Points on a hilly landscape, in no order, each with its height.
A ball rolls from a point to the lowest of its 2 nearest points, and stops where none of them is lower. Distance is the straight distance between rows; heights are no part of it.
<782>: [ 98 114 145 119 114 149 147 188 172 115 174 112 113  98 150 160 110 162
 122  94]  height 6.15
<2319>: [113 128 147  99 124 172 134 108 129 104 158 156 122  90  67 151 109 165
 183 152]  height 2.63
<2469>: [144 111  88 130 125  73  98  76 127 116 127 152 114 119 118  79 125 136
 148 148]  height 6.92
<289>: [110 140 153 124 125 139 158 149 148 111 156 120 111  71  66 218  77 164
 131 116]  height 5.16
<1586>: [120 113 161 117  93 133 121 163 157 112 142 142 173  99 153 104 109 140
 141 135]  height 0.95
<636>: [113 116 168 131 153 102 137 110 139 135 107 157 146 130  95 112 112 175
 125 151]  height 1.69
<1862>: [130  97 156 105 137 146 136 159 108  73 119 183 141 124  97 146 104 164
 146 159]  height 3.68
<1651>: [107 169 114 150 160 109  87  98  99 106 153 125  88 128 123 119 137 161
  98 127]  height 4.60
<325>: [126 117 101 133 140 159 125  95 100 201 117 131 117 155 149 120 183  73
 137 133]  height 3.10
<1861>: [144 105 146 145 122 105  95 122 163 121 116  92 162 148 153 110 161 119
  61 117]  height 1.80
<488>: [127  89 151  84  96 154 195 214 139  80 136 117 111 112 173 136  87 141
 115 119]  height 0.66
<776>: [128 142  94 155 132  97  81 139 134 121 108 137 125 179 116  99 155 136
  83 108]  height 5.66
<2362>: [150  87 146 156 160 156 146 132 153 174 106 122 158 140 136 139 140 118
 113 130]  height 5.58
<345>: [ 92  94 103 143 109  97 111 151 148 119 173  91 130 130 177 130 149 123
 106  99]  height 5.57
<1926>: [125 116 158 111 142 162 156 178 110 124 142 103 160 137 178 152 159  75
 105 143]  height 2.22
<688>: [133  63 129 112 113 101 110 166 130 112 137 140 133 108 161 142  73 146
 109 102]  height 1.91
<687>: [168 112 174  81 103 192 209 215 137 141 129 116 122 136 190 142 119  88
  89 100]  height 1.61
<1471>: [ 98  63 124 124 110 132 177 157 144 145 112 104 136 113 197 140 113 103
  98 133]  height 4.30
<682>: [ 94 189 160 140 126 205 138 146  98 119 139 142 127 112 118 138 146 160
 156 149]  height 1.51
<1789>: [139 115  78 151 167 127  90 122 110 150 124 105 121 179 115 125 176  67
 136 113]  height 4.20
<1140>: [128 103 115 125  88 158 126 186 143 115 134 146 125  62 109 179  53 167
 121 129]  height 3.02
<2200>: [109 194 123 164 119  69  74  86  96  95 146 125 135  92 113 128 118 131
 123 136]  height 6.52
<1236>: [112 179 126 168 163  96 100 123 105 116 160 112 131 139 114 125 143 114
 164 134]  height 6.19
<1010>: [111 145  87 149 110 122 112 114 136 171  96 101 167 179 132  97 186  68
 147 143]  height 3.55
<801>: [144 101 170 132 159 137 108 115 111 104 132 138 148 136 118 126 135 128
 176 124]  height 3.15
<2339>: [122 145  78 194 141  92  89  99  95 117 111 117 116 145 145 127 159 106
 141 119]  height 3.00
<1935>: [114  84  84 102 122  84 127 135 131 156 133 127 136 168 145 111 155  90
  99 109]  height 5.03
<1913>: [153 181 125 156 122  90  56  44 130 111 113 121 127 116  84  90 108 165
 133 105]  height 3.09
<1528>: [111 145 117 190 139 133 112  99 100 176 106 122 146 144 152 114 161 111
 177 129]  height 2.05
<1535>: [110  93 113 170 143 116 127  95 143 148  92 122 143 159 144 120 159 149
  82 134]  height 4.10
<637>: [125 106 148 140 125  99 131 101 149 136 157 110 135  84 169 117 115 147
  98 127]  height 3.30
<493>: [113 157 149 157 141 120 124 114  90 158 121 135 148 116 153 124 130 110
 162 160]  height 1.42
<2456>: [119  73 133  91  98 179 192 175 151 159 117 102 132 136 188 145 142  93
 108 122]  height 3.98
<112>: [125 150 149  83 156 175 109 136 104 124 136 169 115 141  97  95 121 162
 179 135]  height 7.81
<148>: [113 113 145  70  73 153 175 156 180  99 146 114 116  55 108 170  42 185
 109 143]  height 6.60
<62>: [130  83 145 114 120 129 124 180 178 132 129  89 128 104 170 110  91 128
  71 115]  height 1.73
<1113>: [163 136  67 123  93  54 127 111 165 144  92  90 132 175 164 123 185  75
  71 102]  height 5.60
<1989>: [169  99 139  93  75 195 208 194 166 109 135 141 102  83 131 134  60 172
 134 111]  height 1.92
<1803>: [135 119 150 123 129 182 145 119 156 113 183 109 111  57 125 170 113 162
 144 127]  height 7.10
<852>: [129 125 144  86  48 166 218 179 173  72 134 106 102  66 103 170  56 169
 113 127]  height 6.85
<2259>: [104 130 126 111 104 144 123 149  79  93 158 175 133  84 138 161  97 141
 138 134]  height 2.06
<1223>: [142 134 146 157 154 101 130 118 107 151 138 151 138  92 138 133  91 130
 142 143]  height 0.51
<1177>: [140  72 148  67 120 152 168 202 155 169 132  70 111 136 177 130  95  88
  80  92]  height 2.36
<655>: [129 133 151  99 149 100 107  84 124 121 152 142 115  87  55 169  85 171
 106 117]  height 6.12
<1073>: [146 108 111 142 119  78 118 139 122 164  82 122 161 157 167 126 128  75
  72 120]  height 5.04
<833>: [135 138 162  83 129 185 168 141 141 101 147 160 118 115  73 132 123 178
 176 136]  height 3.14
<2207>: [107  94 136 141 127 136  98 154 151 119 170 100 127 113 153 138 130 140
 137  90]  height 5.86
<1974>: [119  82 117 124 112 116 147 165 133 167 105 102 155 138 197 135 118  83
  59 124]  height 4.64
<109>: [149  95 130 136 122 104 105 144 126 104 152 123 118  89 138 139  59 134
  87 127]  height 2.56
<454>: [119 110 106 179 129 111 104 113 109 136 123 117 147 139 163 125 164 101
 140 121]  height 2.55
<1231>: [152 168 106 121 169  97  95 109  97 148 115 145 113 180 132  82 152  94
  95 123]  height 5.00
<339>: [139 146 102 113  89  97 115  89  95 196  83 111 146 208 130 138 188  47
 105  96]  height 6.46
<1058>: [157 114 158  82 135 178 177 164 125 112 153 148 133 136 150 112 159  97
 146 161]  height 3.11
<1005>: [109 109 116 139 129 100 115 123 139 133 157 142 120 119 121 124 139 125
 176 142]  height 2.45
<233>: [ 89 139 161  95  89 111 142 126 144 102 165 140 147  72 125 153  97 164
 141 137]  height 2.17
<1515>: [108  72 101 107 114  75 131 138 157 128 136  93 137 150 186 112 152 102
  82 100]  height 5.30
<748>: [136 122 109 147 184 158 118 140 137 162 125 118 116 151 117 113 163 109
 112 164]  height 4.24
<2238>: [ 96 110 156  82 135 127 156 197 153 144 146 123 152 152 173 136 155 118
  94 105]  height 5.81
<1783>: [159 125 175  83 113 159 207 187 181 134 172 141 109 114 134 126 116 146
 157 102]  height 7.33
<2441>: [157 104 151  99  88 171 227 188 175 121 135 107  68  88 155 121  62 145
 129 113]  height 1.43
<1534>: [117 119 159 145 118 117 118 160 120 124 163 144 135  92 134 188  83 156
 114  83]  height 2.29
<1308>: [119 160 143 140 172 110 114  85 110 132 107 109 139 176 124  67 163  89
 133 172]  height 4.48
<1459>: [119 112 117 143 139 103 154 145 147 175 142  82 140 142 165 129 159  66
 104 148]  height 7.78
<1403>: [119  87 138  96 113 174 211 168 158 145 149 118 122 129 173 127 146 121
 146 135]  height 3.73
<1176>: [137  46  95 124 128 106 157 134 138 165 102  85 132 155 169 149 130  61
  68 134]  height 4.98
<2219>: [126  86 114 118 150 167 144 195 134 161 132 118 118 149 156 169 151 102
 105  99]  height 5.52
<1934>: [152 121  60 154 141  96  90 117 112 134  94 103 119 200 121 132 194  59
 106 103]  height 3.84
<2293>: [156 183  78 124 132  91  77 116 105 155  89 119 128 187 120  53 156  72
 104 124]  height 5.37
<343>: [140 124  84 131 118  57 112 123 136 119 105 125 137 175 147 104 177 100
  78 103]  height 5.34
<2052>: [126  96 100 134 121 134  93  94 132 116 157 129 108  88  84 148 108 171
 167 128]  height 3.56
<243>: [157 137  70 139 112  75  83  80 135 116  96 144 105 162 128  64 145 141
 145 104]  height 7.16
<753>: [ 74 191 114 124 139 118 102  44 108 111 143 117 109 121  55 100 108 160
 174 160]  height 5.05
<2208>: [100  96 105 133 123  77 147 143 152 135 127 144 128 121 146 121 105 144
 108 160]  height 5.07
<1873>: [113 188 110 159 128  90 108  90  92 117  56 103 151 211 148  96 167  86
 134 107]  height 5.95
<771>: [131  83  97 124 114 117  97  89 112 115 151 143 125  80 131 139 101 150
 134 133]  height 4.03
<54>: [160 142 149  95  86 191 183 148 136 100 152 177 110  98  95 140 111 158
 193 123]  height 3.51
<679>: [114 171 154  62  75 158 167 109 115  97 171 152 133  61  70 208  94 144
 169 111]  height 4.83
<75>: [149  50 116 145 146 140 146 143 146 177  89 109 152 154 142 153 138  87
  89 140]  height 5.29
<1038>: [149  81 121 107 152 119 127 117 126 126 129 118 151 148 154 108 159  61
 138 138]  height 3.90
<795>: [164 104 100 142 143  58 128  67 155 168 101 117 134 166 144 102 168  90
 127 103]  height 6.14
<657>: [111 135  91  96 123 163 141 160 121 132 169 175  78  89 121 130 116 174
 139 151]  height 8.34
<1076>: [163 165  79 179  98  78  99  84 148  98  94  97 117 149 162 105 185 124
  96  99]  height 7.25
<2392>: [ 90  99 106 148 132 122 123 136 130 160 101  98 155 194 141 141 195  84
  59 126]  height 4.82
<2342>: [131 160 119 148 160 174  78  79  96 151 143 134 109 115 128 106 136 153
 145 124]  height 5.40
<781>: [119 133 127 161 147  75 104  97  82 119  82 153 148 174 136 100 129 115
 164 129]  height 7.30
<1404>: [117 154  78 161 113 100 101 102 134 139  89 117 139 180 121  67 170  96
 165 137]  height 3.16
<846>: [145 138  95 124 100  93 119  86 106 220  93 126 139 168 169 119 173  63
  86  99]  height 6.72
<646>: [128 167 100 139 170  95  93  88  98 140 109 129  89 193 112  78 158 123
 136 105]  height 5.35
<841>: [ 93 151 128 129 148 100 110  66 143 106 141 126 113 131  67 101 128 168
 167 162]  height 4.53
<1398>: [172 172  89 144 121  88 109  68 106 161  48 117 120 215 130  86 173  91
 115  75]  height 6.47
<758>: [120 134 156 112 137 169 145 166 120  84 125 156 155 134 111 129 128 136
 168 174]  height 3.21
<1479>: [144  81 112  99 141 131 152 150 112 165 118 135 155 149 151 130 146  46
 116 170]  height 4.25
<259>: [125 122  95 146 103  77  81  85 143  99 117 152 118 126  99 108 115 176
 122 124]  height 6.63
<1444>: [121 110 113 187 144 110 126  68 134 128  98 126 123 135 119 121 147 156
 126 151]  height 3.63
<32>: [ 88 136 135 114 103 130 141  79 108 108 157 139 134  63  85 202 100 155
 140 153]  height 5.67
<2269>: [146 112 121 103 129 170 126 143 116 216 126 146 144 134 153 120 158  80
 119 129]  height 3.54
<501>: [150 172 164  76  92 197 159 114 120  89 139 163 127  70  45 191  91 147
 172 113]  height 4.38
<1406>: [118 144 104 128 149 156 127 152 130 157 151 164  94 124 112 103 127 152
 156 167]  height 8.13
<51>: [132 142 103 114 121 128  82 127 118 153 130 159 141 132 139  66 142 118
 140 149]  height 2.12
<1131>: [135 160  95 144 106  93 113  74  84 162  59 105 152 215 126 111 196  63
 124  94]  height 6.22
<390>: [147  79 127 161 136  82 130  93 150 151 128  97 128 115 185 124 118 120
  75 115]  height 3.83
<128>: [129 120 177 110 169 122 131 148 127 133 159 152 126 140 133 129 135 152
 121  95]  height 3.04
<1905>: [ 89 192 123 130 114  75  93  72  93 108 151 131 127  79  74 152  89 136
 141 144]  height 6.08
<1120>: [151 132 145 158 123  89  84  86 146 122 110 126 149 144 150 106 145 140
 100 104]  height 2.43
<916>: [114  82 108 159 117 140 133 126 115 145 125 122 154 122 189 139 150 109
 135 147]  height 2.98
<2358>: [162 125 152 118 103 162 145 165 128 123 138 172 121  76 101 175  55 162
 142 103]  height 3.61
<1566>: [130 160 141  83  73 164 214 176 189  98 171 137 100  78  81 157  89 168
 133 124]  height 7.09
<757>: [141 123 132  94 100 195 204 177 139  75 174 124  76  77 159 153 100 149
 118 132]  height 6.61
<2407>: [116 145 127 156 164 136  82 106  95 138 140 139  99 149 137 116 159 138
 110 103]  height 5.02
<203>: [126 111  93 151 135 105  81 148 126 111 121 142 131 138 123 111 126 135
  99 132]  height 5.96
<1102>: [104 122 180 107  87 136 157 153 140  98 145 128 158  79 158 138  90 152
 128 142]  height 1.57
<2334>: [132 120 159 106 111 124 125 153 138 110 136 158 154  75  75 171  63 156
 163 130]  height 3.32
<1640>: [115 143 139 160 134 136 108 164 133 137 130 123 135  96 142 139 111 159
  71 137]  height 2.70
<1820>: [117 123 157 105 152 151 116 162 111 159  98 142 167 185 146 108 168  95
 127 128]  height 7.64
<182>: [126 167 123 162 127  56  87  74 101 107  85 143 137 163  95  85 107 130
 170 133]  height 7.03
<154>: [136  84 160 107  99 131 131 195 163 139 125 129 172 100 176 118 100 114
 140 114]  height 1.49
<2044>: [127 144 158  94 106 151 199 145 129  80 158 142 106  66  86 207  66 155
 119 129]  height 4.70
<1035>: [149 123 125 138 142  89 120 124  94 155  86 140 169 160 157 107 135  63
 116 150]  height 5.38
<144>: [163 193  72 169 105  91  98  67 109 133  47 112 104 205 136  67 150 118
 162  86]  height 6.70
<1185>: [140 128 128 113 112 102  97 122 151 145 115  92 168 173 149 120 184  64
  46 104]  height 2.44
<1557>: [124 116 149 134 123 155 148 192 145 137 126 114 139 100 170 144 100 138
  77 143]  height 2.41
<352>: [154 121 137 111 172 119 107 141 128 165 130 138 138 139 144 103 125 102
  85 119]  height 4.31
<540>: [150  94 145 138 147 112 108 161 179 125 130  96 147 130 139 119 110 123
  71 126]  height 1.06
<2065>: [129 171 105 147 145 143  76  81  96 154  65 109 137 226 116  60 152 105
 143 115]  height 7.46
<1799>: [110 108  98 145 132 108  84 114 109  87 106 156 113 135  81 119 121 157
 128 141]  height 6.31
<1684>: [117  89 154  91 151  95 143 157 154 149 155  92 129 146 181 132 137 107
  77  91]  height 5.56
<1607>: [146 131  80 131 151 129 117  75 128 170  77 112 125 202 110  87 187  77
  99 152]  height 4.22
<1466>: [177 167 170  84  66 189 199 130 154  78 157 151 124  79  64 170 103 149
 172 102]  height 3.93
<2322>: [134 207 103 195 149  82  94  89 132 100  91  91 112 156  74  96 115 142
 137 141]  height 6.38
<212>: [145  90  95  87 117 130 119 103 126 176  97 112 152 181 137 108 177  69
  57 153]  height 3.42
<2105>: [105 131 121 166 164 150 141  90 119 166 111 143 106 143 123 115 145 158
 137 154]  height 3.08
<1981>: [115 138 105 144 143  90  86  71  90  87  97 149 112 155  66 111 100 150
 170 141]  height 6.69
<2287>: [122  97 148  99 100 146 163 156 191 103 165 112 113  78  90 165  80 173
 143 139]  height 6.33
<1086>: [120 124 159  56 126 129 123  95 141 106 163 152 115  78  67 160  91 184
 108 134]  height 6.48
<329>: [102 131 115 125 137 100 123 174 107 129 155 142 122 132 168 151 111 108
  94 117]  height 6.11
<157>: [130  84 127 113 131 156 127 148 146 118 133 143 124 119 127 124 124 158
 110 146]  height 5.06
<1598>: [ 99 130 111 131 149 178 108 168 113 129 128 150 124 168 121 129 154 136
 131 128]  height 5.54
<940>: [118 150 139 190 137 142  80 123 125 125 107 108 153 116 120 127 123 149
  93 136]  height 1.87
<1196>: [177  82 136 116 142 148 169 179 131 149 145 134 102  91 167 148  73 119
 109 137]  height 1.55
<2264>: [ 83 123 157 114 141 103 127 128 113 110 152 163 136 143 113 141 140 170
 149 109]  height 2.49
<2210>: [144  68 137 121 145  95 110 116 121  95 129 133 157 138 147 115 132 107
 142 128]  height 3.57
<71>: [109 148 148 134 159  80 113  76 130 112 125 117 131 147 114  83 152 135
 158 162]  height 4.02
<1614>: [119 140 139 143 175 170 110 122 105 120 143 130 101 129  68 153 123 174
 146 142]  height 6.40
<1090>: [ 94 188 138 128 135 107 125 123 112 126 167 133 119  86  76 157  94 143
 169 153]  height 6.57
<2128>: [121 179 184 121 144 132 148 126 136 126 163 133 141  92 105 136 106 146
 169 163]  height 6.90
<544>: [161 180  81 170 100  43 118  76 159  90  85 107 122 145 140  87 167 129
 144 108]  height 7.40
<735>: [106 124 109 141 144 126 114 177 120 159 144 119 120 156 162 157 154  99
  93  94]  height 5.80
<612>: [106 117 113 140 149 173 162 191 135 155 135 149 118 142 130 147 145 118
 146 125]  height 5.23
<1952>: [126 142  69 181 108  65 102 122 160 146 131 108 115 129 165 111 151 115
  89 124]  height 7.28
<777>: [ 79 131 147 117 111 107 103 114 136  89 152 148 138 108 105 147 135 175
 126 126]  height 2.87
<1999>: [131 118 137 135 123 100 104  74 153 147 142 123 140 110 164 103 145 148
 121 100]  height 2.93
<1019>: [117  88 140 133 125 164 174 120 140 149 134 132 143 118 168 125 146 134
 160 143]  height 3.40
<222>: [ 91 173 140 188 142 141  83  97  97 109 104 108 145 147 109 105 146 160
 130 152]  height 0.94
<749>: [135 141 119 153 173  97 105  64 103 142 112 127  90 167 105  97 126 155
 155 111]  height 5.68
<923>: [123 100 142  93 102 150 204 162 136 104 147 161 106 109 145 164 108 162
 154 115]  height 3.88
<2037>: [152 121 119 170 178 108  96 114 135  97 116 114 136 155  84 103 140 117
 138 156]  height 5.08
<2451>: [125 157 167  96 141 149 182 162 164 127 179 129 125  95 124 138 118 156
 153 141]  height 7.14
<1737>: [129 114 165 108 120 130 200 167 127  96 145 136 102  93 118 177  72 166
 124 131]  height 4.26
<627>: [137 141 134  96  91 201 188 132 140  90 182 129  90  63 124 167 113 174
 123 138]  height 6.84
<247>: [162 139 136 162 146 125  76  71 122 149  87 111 145 144 151  89 169 118
  83 117]  height 2.96
<859>: [141 161 119 140 126 103  91 115 115 209  81 130 153 180 141  98 161  84
 112 103]  height 6.99
<22>: [143 133 176  87  76 161 147 151 155  77 153 137 159  59  78 172  66 148
 169 116]  height 2.72
<565>: [166 115 150  89 109 184 206 229 132  98 145 129 111 129 166 152 103 112
 110 105]  height 1.18
<631>: [137 187 142 169 132 111  66  51 116 119 102 108 126 151 120  68 138 139
 143 105]  height 2.40
<367>: [153 143 116 114 166 109  97 126 111 165 135 122 116 157 153 110 167  86
  81  98]  height 4.66
<1112>: [171 127  92 129 108  51 124  93 157 158  94  93 144 180 140 112 194  42
 116  93]  height 5.87
<911>: [133  86 137  96 104 149 145 182 111  87 136 139 123  91 172 156  70 147
 105 115]  height 1.28
<550>: [118  82 162 129 124 115 141 137 174 105 151  99 128  86  99 170  85 168
 109 129]  height 6.02
<2330>: [140 117 145 120 116 112  97 157 167 116 161 143 143  88  72 125  89 142
 164 137]  height 3.87
<1688>: [171 133 132 114 149 203 168 165 138 122 155 131  82  99 107 144 113 156
 116 157]  height 5.72
<2051>: [119 127 125 111 111 176 181 201 160 127 171 117  88  86 149 147 106 159
 118 129]  height 6.39
<667>: [162 105 174 100  77 170 218 153 130  71 143 148 116  78 148 171  88 150
 163 107]  height 4.23
<1096>: [164 122 118 141 113 123 102  66 111 161  65 104 169 169 152 105 184  78
  74 118]  height 3.45
<1154>: [125 139 158 119 159 162  92 116  98 161 102 151 145 167 131  91 143 117
 164 124]  height 7.45
<30>: [155 118 154 108 140 178 155 209 119 101 156 118 128 114 176 154 127 109
 121 121]  height 1.68
<1198>: [151 171  70 162 136  93  98  53 125  88  51 104 102 184 115  76 151 142
 122 136]  height 4.94
<720>: [ 97 124 111 151 159 161 130  89  89 174 106 129 104 160 133 113 159 121
 173 138]  height 2.58
<1705>: [151 123 115 177 188 138 104 135 109 127 131 110 123 149 100 135 134 103
 146 156]  height 4.69
<2216>: [156  85 144 103 153 189 171 137 143 115 150 119 103 106 152 142 119 150
 102 159]  height 5.39
<2383>: [111 182 122 161 144 124  72  68  98 104  97 119 119 159 105  71 140 153
 116 144]  height 1.75
<741>: [112 144 128 155 126 122  99 133 132 125 159 133 104  80 106 152  98 163
 106 146]  height 3.50
<2459>: [121 116 127 122 158 144 157 143  96 149 102 146 138 161 134 122 151  79
 143 187]  height 4.63
<2203>: [116  99 116 147 161 118 136 124 121 163  97 124 135 174 148 143 175 118
  63 124]  height 4.47
<884>: [134 153  86 159 155 108 128  58 124 135  49 105 115 205 114  75 170 120
 116 136]  height 4.62
<5>: [159 132 160 134 144 173 156 165 122 134 151 129 122  92 157 162 128 124
 137 115]  height 2.14
<159>: [149 181 107 175 117  73  72  91 119  91 120 117 129 113 133  99 136 121
 111 134]  height 6.82
<1137>: [166 143 156 105 116 200 182 172 133 108 155 153 124 112 127 130 142 118
 190 137]  height 3.44
<1763>: [108 166 135 126 119 128  82 101 109 148 124 173 135 108  76 116  89 159
 167 139]  height 2.50
<2211>: [115 163 139 151 163 117 101 107  96  87 151 107 128 120  88 130 128 126
 150 172]  height 5.85
<2241>: [146 112 187  93  81 156 172 174 163  80 144 114 160  67 133 154  69 159
 138 128]  height 2.15
<1067>: [136 153  84 190 105  63  92 107 151  97 125  93 120 121 156 130 160 136
 104 107]  height 7.08
<2223>: [108 189 115 176 145  75  78  89 133 104 127 108 114 137  52 128 125 153
 140 121]  height 6.03
<1313>: [ 91 101 119 146 115 127  94  90 120  92 141 124 128 122 144 130 158 161
 125 124]  height 3.47
<1785>: [136 120 130  88 155 176 147 151 127 153 147 170 102 127 117 110 136 143
 174 134]  height 7.97
<2306>: [103 130 124 123 160 160 175 164  95 175 121 153 118 157 147 141 166  95
 148 148]  height 4.95
<835>: [ 74 163 140  87  82 130 143  97 113 114 137 158 145  56  76 190  98 151
 174 124]  height 5.24
<855>: [ 96 106 118  86  90 159 174  93 134  95 159 124 112  48  94 197  87 179
 135 141]  height 6.10
<1950>: [136 159 118 168 137  74 119 102 106 136  79 109 165 170 154 109 172  77
 117 135]  height 5.69
<986>: [148 118 142  87 140 150 141 164 133 169 141 141 132 131 178 110 127  88
 112 132]  height 3.92
<1810>: [116  94 160 110 154 137 183 160 114 106 150 164 118 139 151 154 131 151
 147 113]  height 3.52
<1806>: [ 94 202 119 145 131  78  81  53 108  98 134 108 111 108  44 130 106 150
 155 141]  height 5.59
<724>: [111 161 164 142 143 181 136 124  91 145 130 149 124  95 145 131 134 137
 163 138]  height 2.07
<2316>: [ 99 169 136 146 171 140  87 100  82 113 120 138 111 143  50 134  91 175
 140 121]  height 6.80
<2286>: [113 144 118 137 159  96 128 152 143 150 157 110 136 134 154 124 157  85
 128 153]  height 7.60
<471>: [148 104  96  85  77 104 110 103 129 177 100  83 165 183 132 130 183  48
  44 123]  height 2.99
<1929>: [119 106 119 132 133 144 137 124 134 121 156 150 111  89 104 155 114 149
 183 150]  height 3.03
<1841>: [115 123 156 114 131 150 102 111 157 121 125 154 140 123  65 114 110 198
 146 134]  height 0.67
<1850>: [114 149 170 144 125 153 136 166 118 101 144 145 147 103 115 187 107 159
 153 118]  height 1.47
<1098>: [127 110 119 122 103 135  84 157 129 136 132 156 163 108 150  94 128 127
 147 153]  height 1.58
<1882>: [130 205  66 171 122 100  95  74 119 133  72 103  92 199 102  50 130 154
 165  96]  height 6.93
<601>: [119 151 181 129 161 115 113  77 119 121 146 122 137 128 125 105 144 141
 165 132]  height 3.62
<2433>: [118 105 139 125 129 106 119 113 145  96 166 105 122  79  66 195  75 154
 113 124]  height 5.64
<223>: [116 182 166 120 103 181 154 160  91 101 150 161 134  88 112 169 111 150
 179 123]  height 0.73
<197>: [144 110 154 143 167 145 138 145 100 134 145 134 139 127 143 148 144  90
 151 118]  height 2.65
<1225>: [158  75 159  75 112 191 189 198 154 135 134  81  98 118 194 130  98  95
 114  85]  height 2.00
<537>: [ 97 107 125 127 149  92 126 127 124 140 137 155 139 164 117 115 146 131
 170 113]  height 1.89
<1759>: [117  66 102 112 147 116 146 155 138 139 130 142 127 148 143 123 132 116
 114 150]  height 4.68
<1114>: [184 221  75 131 117  81 116  78 129 112  31  94  99 215 137  71 170 107
 168  80]  height 6.89
<1001>: [ 95 158 152 128 148 158  99 137  99 141 111 153 136 159 103  92 127 150
 184 124]  height 7.63
<2410>: [167 145  49 182 141  80 103  91 108 130  97 112 100 172 135 123 165  93
 120 107]  height 3.43
<728>: [137 144 138 135 163 177 148 159 116 127 138 154  93 107  96 165 108 171
 123 141]  height 6.04
<2220>: [126  96 138 109 126 148 137 173  79 100 134 163 130  99 174 146 102 127
 109 148]  height 1.27
<756>: [ 92  95 111  97  87 152 135 130 130  80 171 129 112  62 121 186  98 160
 127 119]  height 6.41
<1370>: [147 128 158 110  42 179 220 142 143  83 147 129 123  59 121 191  71 147
 166 102]  height 4.52
<1512>: [155  77 122 117  80 182 145 194 167 107 123 142 123  84 134 143  78 153
 143 124]  height 2.42
<1925>: [131 120 135 151 160  96 106 121 131  82 153 102 131 116 109 124 135 119
 117 163]  height 5.45
<1082>: [108 164 120 139 155 145  92 111  98 186  79 131 138 192 130  87 150  99
 136 118]  height 7.24
<1045>: [146 105  91 119 147 146 119 126 150 163  97 110 141 165 114 104 185  81
  86 167]  height 3.81
<2385>: [160 115 149 114 100 162 199 191 140 137 144 102 102  70 177 146  58 119
 136 131]  height 0.82
<1675>: [ 94 157 141 104 118 139 109  94 126 130 129 159 126 106  39 139  86 178
 159 143]  height 1.72
<208>: [134 130  82 161 106 118  61 118 130 139 110 135 144 143 134  72 144  97
 171 134]  height 2.69
<1428>: [133 118 144  97 139 156 103 118  92 183  96 129 170 191 132 114 175  57
 111 124]  height 7.80
<887>: [119 141 153 149 120  85 118  96  96 140 130 167 144  90 100 148  98 148
 174 133]  height 1.53
<520>: [ 98 155 107 169 135 102 111 101 121 136 145 141 107 109 110 139 122 170
 105 123]  height 4.11
<669>: [123 112 163 111 151 195 149 171 141 114 128 134 148 142 141 122 167 123
 137 157]  height 2.76
<529>: [108 132 162 102 115  86 133 102 149 127 166 129 132  80 140 122 103 145
 128 147]  height 2.75
<1293>: [115 150 160 124 152 108 151 183 161 142 174 126 133 108 142 129 125 117
 131 147]  height 7.36

Call two points neighbours if one is among the 2 nearest of the other. Go from one point of each pair to the other, from neighbour to neighbour, staying as low as possible. Name the highest point that can't be avoided.
<1586> and <222> => <1640>
<1759> and <2334> => <157>
<223> and <1841> => <1763>
<2319> and <223> => <1929>
<1223> and <223> => <724>
<537> and <1841> => <2264>
<1586> and <540> => <62>
<488> and <2220> => <911>
